Each row is a point on a landscape with many valleys, with its height.
A ball rolls from a point to the lowest of its 2 nearest points, and stops where none of them is lower. Distance is the straight distance between rows; heights are no part of it.
J970 (h 35.1): [128 105 115 143 102 152  85 119 154 156 120  94 132  73 125 145 128 145
  93 137 142 117  84 130 115]
J791 (h 57.4): [132 130 121 115  72 105 122 129 108 123 165 142 149 143 168  97 116 114
 124 135 154 138 168 172 153]
J654 (h 28.5): [109 140  85 116 112  71 149  92 148 121 158 121 153 147 118 146  78 110
 167 165 189 117 156 130 130]
J103 (h 25.7): [ 89 136 106 141 140 176 128 199 175  88 108 105  93  73 146 169 120  87
 137  78 107 128 115 102  85]
J247 (h 76.4): [143 119 140 175 146 127 129 140 166 133 118 172 121 115  92  90 146 133
 116 121 131 124 105 155 129]
J827 (h 33.8): [128 155 148 159 121 110 141 123 170 145 108 138 123 208 125 101 152 108
 141 168  98 129 126 188 136]
J294 (h 13.9): [141  98 158 139 166 133 122 116 118 153 129 164 138 101  79 123 160 184
  51 123 112 109  83  95 152]
J875 (h 29.3): [166 101 154 177 137 113 135 141 165 106 122 127 126 208 122 134 160 135
  93 157 109 139 121 158 122]
J320 (h 55.4): [128 140 142 136 127  22  85  77  67 130 136 123 140 161 125 166  87 111
 118 198 109  86 168 115 183]
J659 (h 26.8): [144 104  94 165 144 154 121 196 142 122 117 125 131 111 145 146 146  91
 124  94 167 122 143 140 110]
J231 (h 24.9): [155  69 122 186 151 105 128  99 164 165 110  99 145 120 125 173 163 137
  99 116 133  83 119 106 127]
J758 (h 16.8): [143 133 123 127  94 125 133 111  75 152 173 132 133 128 104  98 104 144
 113 144 147 136  84 117 142]
J85 (h 45.4): [128 124 101 177 131 104  89  83 105 148 127 151 197 168 101  98 136 139
 144 136 109  84 164 139 150]
J862 (h 20.3): [141 127 163 168 192 139 118 123 116 109 155 176 139 194  75 108 117 153
  96 136 106 118 122 115 130]
J220 (h 34.1): [152 157 100  84  86 136 136  48 103 162 140  90 161 117 111 121 108 142
 162 148 175 153 156 129 135]
J674 (h 30.5): [114  77 144  97 166 173 144 142  36 115 144 154 136 127 125 112 192 209
 126 105  86 110 122  65 169]
J457 (h 40.7): [137 122 106 177 154  81 121 141 111 137 140 148 176 168 131 136 143 140
 125 124 139 113 140 124 127]
J515 (h 36.6): [150 147  98  96 100 193 112 110 136 152 129  91 119  71 145 110 115 115
 180  68 180 164 154  99 106]
J543 (h 52.3): [162  98 156 108 152 157 131 123  51 117 126 128 132 120 105 167 130 128
 129 149 128 120 100 107 112]
J637 (h 31.0): [100 167  96  70 117  85 139  35 151 161 142 102 139 144 110 121  78 133
 164 181 182 134 175 135 150]
J459 (h 32.1): [134 122  83 116 124 170 140 165 137 123 121 134 123  72 141 108 148 111
 148  43 163 142 140 117 102]
J50 (h 42.9): [ 92 120 126  60 196 163 198 179  88  92 110 141  86 103 156 142 169 168
 140  79 135 134 112  61 118]
J729 (h 73.7): [124  98 141 159 176 146 130 162 213 148 112 149 107  97  77 120 127 150
  91 116 124 125  80 109 131]
J380 (h 39.2): [115 108 133  93 213 151 182 157 115  98 128 167 131 136 118 153 144 165
 103  69 152 139 131  64 111]
J514 (h 24.4): [116  62 143  81 178 135 149 124  67 103 119 159 125  91 121 152 158 194
 136  85 124 108 128  27 148]
J681 (h 79.3): [144 148 133 169 119 165 143 140 134 138 108 188 134  86 140  74 158 125
 110 105 120 120 130 188 140]
J106 (h 71.1): [121 101 149 109 142 155 117 175 192 125 123 114 113 109  96 148 133 124
 109  89 109 156  99  91 107]
J450 (h 42.7): [124 145 111 152 116 171  92 162 101 139 119 149 159 153 111 100 152 126
 116 160 101 118 126 184 139]
J640 (h 57.7): [113 211 109 120 134 133 175  88 164 151 101 131  87 155 141  95 100  75
 169 176 157 116 168 200 135]
J73 (h 34.0): [151 113 149 132 128 134 151 186 149  96 126 124 108 151 134 144 180 131
  66 116 112 168 115 156 114]
J752 (h 22.3): [121 161 133 127  98  85 139  88  46 162 196 150 164 145 100  77  85 148
 135 137 111 134 116  96 158]
J628 (h 20.6): [130  93 132 156 130 133 164 202 205  86 127 101 107  87 115 185 139  97
 105 141 123 156 124 134 108]
J871 (h 19.7): [125  58 131 148 172 125 130  94 152 154 112 116 130  79  84 175 148 162
  69 117 129  96  90  66 139]
J724 (h 52.0): [128 131  78 154  85 126 165 147 206 135 139  92  88 140 128 116 118  70
 130 119 158 148 121 153 112]
J210 (h 28.7): [157  69 157 180 181 111 163 139 190  91 138 154 143 146  96 153 155 156
  79 115 146 143 141 113 113]
J769 (h 47.4): [114 131  95 133 125 143 105 196 121  94 102 153 141 109 121 131 163 147
 129 148 125 132 118 173 121]
J812 (h 15.1): [113 155 160 161 139 140 122 130 116 106 177 186 154 160 106  76 120 155
 128 136  90 139 121 146 127]
J183 (h 25.0): [132 102 137 178 127 126 151 136 203  98 122 113 100 148 137 154 125 113
 106 168 136 131 106 160 106]
J312 (h 20.4): [138  91 124 160 176 132 109 228  97 103 105 148 138 117 151 140 178 138
 137  81 153 130 158  96 127]
J633 (h 50.3): [126 136 184 106 115  84  81  82 125 170 120 124 124 149 151 122  75  84
 125 182 123 100 148 161 168]
J432 (h 33.1): [101 225 112 136  90 154 144 116 113 158 162 149 110 149 123  40  96 123
 127 132 101 131 118 166 141]
J946 (h 51.3): [ 98 129  80  90  93 151  90 150 157 107  96 123 153 108 129 143 134 132
 173 132 130 146 142 153 108]
J479 (h 43.4): [117 182 133 108  83  95 116 136 148 155  95  99 104  95 169 123 136 101
 117 138 111 149 103 163 122]
J203 (h 24.3): [160  62 173 138 141 106 134 138 128  85 129 148 140 109 137 159 157 152
 104  99 135 130 150 108 127]
J865 (h 55.6): [ 96 155 138  88 106  79 121 105 122 144 156 133 131 176 171  98 108 111
  94 166 137 114 210 182 172]
J355 (h 42.3): [147 143 133 134 133 163  95 106 150 159 146 147 131 111 109  65  91 119
 159  80 146 132 109 122 117]
J90 (h 42.2): [103 154 115 149 131 123 174  81 232 145  97  94 101 169 150 149 105  99
 164 156 125 122 108 152  95]
J472 (h 30.2): [116  77 111 173 130 154 132 126 203 148 133  80 137  76 129 162 127 121
  90 109 134 101 107  97  99]
J285 (h 37.9): [135 194 121 108 109 190 102 126 102 160 136 138 131 111 115  55  99 112
 172 115 131 153 125 156 133]
J358 (h 35.5): [130  92 128 109 210 178 163 192 115 117 110 135 114  93 121 167 131 115
 137  80 162 125 138  67 106]
J186 (h 29.1): [152 114 177 118  99 139  86 149  95 111 146 150 131 153 146 105 135 125
 111 113  92 148 124 156 137]
J323 (h 30.7): [ 99 110  98 113 182 168 124 218 132 117  95 113 104  87 161 162 148  97
 175  52 124 128 126  71  96]
J62 (h 37.0): [143 193 112  82 100 149 155  53 176 160 120  78 129 134 124 116 109 118
 149 144 165 184 144 147 115]
J246 (h 52.4): [122 219  79 126 128 134 146 160 109 123  94 108  97 167 146 120 140  74
 120 106 117 144 120 176 102]
J848 (h 21.4): [163 123 118 154 113 142 170  88 138 142 164 137 112 153 110 103 101 138
 117 148 165 124  88 150 121]
J550 (h 50.9): [121 153 131  59 119 175 133 174  76 111 115 116  80 101 159 103 153 147
 154  84 103 151  86 104 109]
J768 (h 17.6): [129  93 134  76 134 203 120 130 151  95 132  91 129 117 111 178 104 135
 164  90 120 163 131  61  77]
J683 (h 37.8): [113 141 105 147 108 137  90 103 155 156  85 130 151 180 121 115 131 121
 132 190 108 108 120 188 132]
J163 (h 25.4): [124 115  83 142 121 113 142  92 141 116 169 107 137 132 113 154  75 136
 124 144 169 117 103 110 113]
J456 (h 50.2): [134 180 126  94  91 150 146 137 104 124 108 118  77  72 135  88 159 131
 106  75 105 165 107 146 115]
J586 (h 55.5): [139 183 123 123 139 137 144 129 134 138  87 110 113 153 139 136 103  68
 161 152 143 132 143 178 107]
J343 (h 28.6): [160  60 176 132 176 159 127 172  37  94 138 171 123 128 115 132 179 177
  94 129 116 110 149  89 178]
J116 (h 25.5): [167  63 105 136 103  98  95  88  73 121 128 138 162  99  73 156 155 173
 121 127 109 110 136  99 183]
J351 (h 45.0): [101 178 109 138 152 126 150 134 191 136 113  87 123 135 144 167 115 100
 140 126 118 135  95 117  68]
J128 (h 14.2): [123 131 138  89 125 172 142 112 148  88 129  92 121 112 145 188  87 105
 159 137 134 151 123 121  74]
J443 (h 39.5): [119 128 129 133 100  97 112 105 170 179  99  86 147  90 154 140 128 116
 140 134 127 119 114 135 120]
J961 (h 28.0): [101 187 153 154 126 100 158  89 118 177 170 147 128 181 141  65  95 121
 132 158 102 110 111 141 140]
J437 (h 10.2): [130  76 154 127 132 146 105 141 153  91 146  80 122 141 143 198  89 107
 118 131 134 122 118 104  87]
J140 (h 42.4): [ 86 151 122  59 101 103  85  72 102 128 115 125 175 138 133 131 115 165
 164 173 115 124 174 143 152]
J319 (h 63.8): [130 130 159 109 140 131 118 155  76 150 131 163 152  98 117  91 183 167
 125  98  80 140  98 102 141]
J158 (h 48.6): [117 175  93 133 136 128 143 182 155 145 108 106 106 135 126 124 151 106
 116  76 122 147  80 125  89]
J888 (h 45.5): [113 130  85  92 134 115 117 103  74 116 114 130 183 161 131 154 119 146
 173 155 145 107 166 122 124]
J350 (h 48.9): [139 101 112  98 120 116 118  85  38  89 132 116 155 152 128 178 138 165
 137 157 115 114 128 110 123]
J389 (h 54.5): [129 149 155 137 136 140  82 115  67 180 106 140 160 110 126 110 116 109
 159 148 114 106 122 136 148]
J142 (h 21.2): [107 110 100 123  84 100 151 152 165 120 154  87 150  74 156 159 124 112
 147 109 149 152 135  97 109]
J575 (h 50.1): [112 160 130 130 124  89 114 116  64 170 136 145 179 160 134 112 124 112
 138 163 106 103 158 143 169]
J291 (h 54.4): [113 159  92  89  87 140 136 104 138 121 115 124 147 126 155 102 130 110
 139 109 150 142 167 177 129]
J129 (h 21.5): [100 112 132 100 121 207 103 162 190  96 112  87 112  65 154 168 109 106
 167  83  95 142 144  78  89]
J102 (h 30.0): [167  98 102 150 111  52 102  56  85 122 118 110 150 141  92 191 133 148
 117 134  92 104 138  92 154]
J819 (h 32.2): [168  81 149 220 166  89 156 123 168  93 145 175 117 166  74 116 134 141
 118 150 163 134 141 126 131]
J226 (h 20.1): [142  93 124 111 122 126 134  96  59 113 154 160 153  91  86 121 154 196
  94 132 118 118 108  89 147]
J710 (h 58.6): [126 156 130  98 116 108 173  69 165 190 108 102  89 188 138 115 108  94
 136 209 156 100 161 183 148]
J430 (h 16.2): [124  75 126 138 112 111 159 165 155  94 145 109 130  63 132 184 144 130
 103 143 158 146  93 116 119]
J354 (h 21.0): [166  90 195 176 148 126 110 152  46 114 151 163 142 115 153 117 147 141
 111 130 121 114 145 121 149]
J507 (h 47.1): [127 134 156  86 147 137 166 187  45  96 139 143  97 120 166 125 174 149
 130 103 128 140 106 101 118]
J495 (h 12.8): [171 116 163 172 157 140 110 196  93 111 120 170 120 112 153  92 170 111
 106  82 131 120 163 144 136]
J261 (h 29.5): [116 119  88 144 111  37 118  56 114 129 141  89 157 126 126 200  88 136
 120 140 132  95 131  86 137]
J995 (h 68.0): [112  89 145  86 145 131 107 198 118 115 119 147 122  94 101 116 153 147
 147  96 115 151 102  78 135]
J181 (h 34.4): [160 132 149 151  94 131 112 176 137  91 115 139  92 153 156 101 164 100
  88  94  91 155 143 181 132]
J623 (h 45.8): [125 165 131 139 115 141 115  96 194 151 131 127  96 118 155  92  82 100
 138  95 132 135 106 143 110]
J584 (h 38.9): [118 118 148 103  99 106  74  77 123 123 128 123 164 124 123 132  90 153
 151 137 106 130 128 126 133]
J629 (h 49.0): [115 181 108 158  94 104 142 129 195 115 109 109  52 142 142  86 101  64
 143  89 111 145 106 154 118]
J973 (h 47.0): [117 188 162  86  99 127 102 102 126 175 102 117 120 114 160 109 111 108
 126 180 121 122 140 181 151]
J573 (h 54.6): [ 94 158  76 143  80  90 167 126 231 134 114  94  55 157 168 124 114  68
 141 156 148 128 155 182 144]
J98 (h 19.8): [137  69 165 102 152 126 149 112 113 113 136 133 120  75 116 166 130 157
 123  92 140 133 113  56 113]
J235 (h 39.6): [129 152 132 114 119 123 151  45 180 155 122  92 141 171 117 137 104 125
 152 163 129 144 115 128 103]
J190 (h 55.2): [121  74  97 102 149 178 137 187 130  74 135 160 119 101 122 150 144 165
 116  92 160 132 143 126 120]
J554 (h 56.6): [102 152 101 106  95 104 171  71 234 180 122  69  87 156 156 123 105 103
 142 176 167 110 186 154 146]
J790 (h 58.7): [161 122 149 156 126  72  81 108  44 117 167 126 136 164 110 157  97 123
 112 180 104 104 122 106 164]
J428 (h 59.2): [100 167 135 100 113 161  92 146  64 147 125 147 137  98 141  90 140 165
 159 136  85 120 103 127 138]
J160 (h 21.7): [ 98 168 154 212 131 111 145 109 113 157 163 183 159 157 121  67 133 139
 142 161  74 127 134 157 169]
J228 (h 51.6): [129 103 105 123 144 186 115 200  80  93 133 175 138 130 105 101 166 171
 117 122 138 132 136 139 134]
J506 (h 34.5): [141  77 173 111 122 151  64 110 116 117 134 136 130 125 115 131 114 161
 108 107  94 111 104 112 129]
J671 (h 36.0): [155 124 149 207 147  76 145 113 147 104 155 175 144 189 139 101 123 141
 136 143 146 113 162 154 139]
J74 (h 46.8): [120 189 120  78  63 105 141 138 122 105  98  88  78  80 160 105 132  83
 140  93 110 176 115 147 121]
J425 (h 52.8): [116 125 147 104 133  39  92  90 120 153 140 117 121 179 144 143  84 103
 105 192 149  78 197 151 180]
J540 (h 55.7): [149 136 161 125 142 110 106 138  55 136 131 109 130 163 136 163 104 105
 122 191 130 121 105 127 123]

For each start below, name the point where the ball stops.
J554 -> J812
J791 -> J430
J228 -> J430
J995 -> J98
J235 -> J758
J550 -> J437
J540 -> J186
